Points, in no order, along strands that fork and pass close to each other.
Points whose rows are less than 4.05 apart are linked; no others are.
Q_63: [ 0.59 -4.27 -1.21 -1.44 -4.82  2.77 -4.27  3.15]
Q_908: [-1.18 -4.93 -1.13  0.08 -1.70 -2.00  1.32  1.29]
Q_783: [ 2.59  2.59  2.12  2.81  0.82 -1.96  2.74 -5.13]
Q_423: [ 1.68 -0.51  2.57  1.93 -2.04  0.33  2.92 -1.99]
Q_541: [-0.67  1.39 -3.35  1.49  2.66 -4.18  1.05  0.49]
Q_790: [ 0.00 -1.47 -2.61 -3.20 -2.97  1.67 -1.10  5.33]
Q_179: [-3.00  2.31  0.62 -1.54  6.35  2.33 -2.14 -0.68]
Q_30: [ 0.32  1.27 -3.36 -3.10 -1.38  1.20  0.64  5.30]
Q_523: [ 1.23  5.51  2.48  2.27  2.80 -3.96 -2.88 -5.70]
Q_998: [-0.18  0.58  2.91  0.21  3.88  0.13  0.92 -4.55]
Q_961: [ 2.23 -1.74  3.32  2.05 -2.39 -1.02  3.36 -4.19]
Q_515: [-2.17  0.18 -4.89 -2.76  2.20 -1.16  0.25  4.30]
Q_893: [-2.81 -5.67 -0.93 -2.16 -0.97  0.42 -0.92  2.73]
Q_350: [ 1.44  6.19  1.55  2.01  1.91  1.48 -0.23 -2.21]
Q_732: [-0.17 -2.63  2.83  0.26  0.97 -0.21  2.18 -3.07]
Q_827: [-0.03 -2.74 -0.58  0.75 -2.78 -0.66  1.40  1.52]
Q_534: [-1.39  2.94  1.02  0.15  5.81 -1.16 -2.47 -2.83]
Q_916: [ 2.14  2.18  2.45  2.85 -0.55 -0.47  3.30 -3.59]
Q_433: [-2.17 -0.09 -3.72 -3.70  1.95  0.77  0.19  5.03]
Q_563: [ 0.64  4.81  0.43  1.14  1.52  1.58  0.45 -0.36]
Q_468: [ 0.98 -4.04  3.93  0.40 -1.44 -0.54  2.55 -4.38]
Q_7: [ 1.67  6.91  1.73  2.79  1.98 -2.77 -2.47 -4.10]
Q_421: [-2.41 -0.60 -2.92 -1.06  2.95 -1.36  0.92  2.24]
Q_737: [-0.33  1.89  2.08  0.52  4.69 -0.50 -0.26 -4.02]
Q_312: [ 0.21 -6.65 -0.29  1.13 -4.37 -1.94 -0.85  0.41]
Q_55: [ 0.13  3.34 -3.75 -1.28  0.08  0.38  0.90  3.73]
Q_444: [-2.32 -1.27 -2.23 -3.38  1.49  2.21 -0.48  4.05]
Q_380: [-2.95 -8.21 -0.71 -2.11 -1.02 -0.35 -2.18  2.07]
Q_79: [ 1.87  1.98  0.53  0.84 -4.09  2.49  1.53  1.95]
Q_222: [ 1.40 -1.76 -1.32 -0.11 -5.50  0.99 -0.50  3.46]
Q_694: [ 0.87 -2.66 -1.08  0.68 -4.81 -0.45  0.50  2.60]
Q_41: [ 1.79  4.42  2.54  1.94  2.95 -3.61 -0.70 -7.32]
Q_562: [-0.03 -2.90 -2.19 -3.36 -3.94  2.49 -2.46  4.69]
Q_274: [ 1.72  3.28  1.62  2.45  2.42 -3.32  0.91 -5.57]
Q_386: [ 0.02  2.27 -2.60 -0.10  0.17 -0.18  1.28  2.76]
Q_642: [ 1.71  7.86  1.15  2.25  1.79 -0.54 -2.08 -2.41]
Q_941: [-0.09  1.96 -2.75  1.36  1.11 -1.94  1.71  1.16]
Q_175: [ 0.96 -4.21 -0.15 -0.08 -5.11  2.18 -3.30  1.51]
Q_230: [0.17 2.93 0.78 0.67 0.96 1.70 1.30 0.17]
Q_449: [ 0.94 -1.33  3.25  0.78 -2.41  2.09  1.36 -1.26]
Q_657: [ 0.25 -0.59  3.23  0.47  1.87 -0.09  2.02 -4.31]
Q_486: [-0.99 -6.55 -1.87  0.16 -2.81 -2.76  0.36  1.62]
Q_575: [ 1.06  2.63  0.72  0.44 -1.36  2.79  1.41  1.36]
Q_933: [-2.47  2.09  0.25 -1.00  6.67 -0.42 -3.34 -1.90]
Q_698: [-2.49 -3.86 -1.76 -2.55  0.04  1.04 -0.49  3.65]
Q_100: [-3.05  2.97  1.02 -2.73  6.12  4.06 -2.54  0.50]
Q_78: [ 0.39 -6.58  0.66  0.62 -4.46  0.54 -2.77 -0.17]
Q_323: [ 1.90  0.82 -0.42  0.22 -5.25  1.87  0.99  2.68]

A fork is a point with three links, a tip a point with one. Leave the first point through the second and follow the links. Name the first fork or tip that comes.
Q_732, Q_657 => Q_100
Q_515, Q_433 => Q_380
Q_534, Q_737 => Q_423
Q_380, Q_893 => Q_421

Name the points in between on the shortest way along the links from the first point to the second, in order.
Q_222, Q_312 => Q_694, Q_827, Q_908, Q_486
Q_562, Q_55 => Q_790, Q_30
Q_100, Q_998 => Q_179, Q_933, Q_534, Q_737
Q_515, Q_698 => Q_433, Q_444
Q_737, Q_449 => Q_998, Q_657, Q_732, Q_468, Q_961, Q_423
Q_350, Q_323 => Q_563, Q_230, Q_575, Q_79
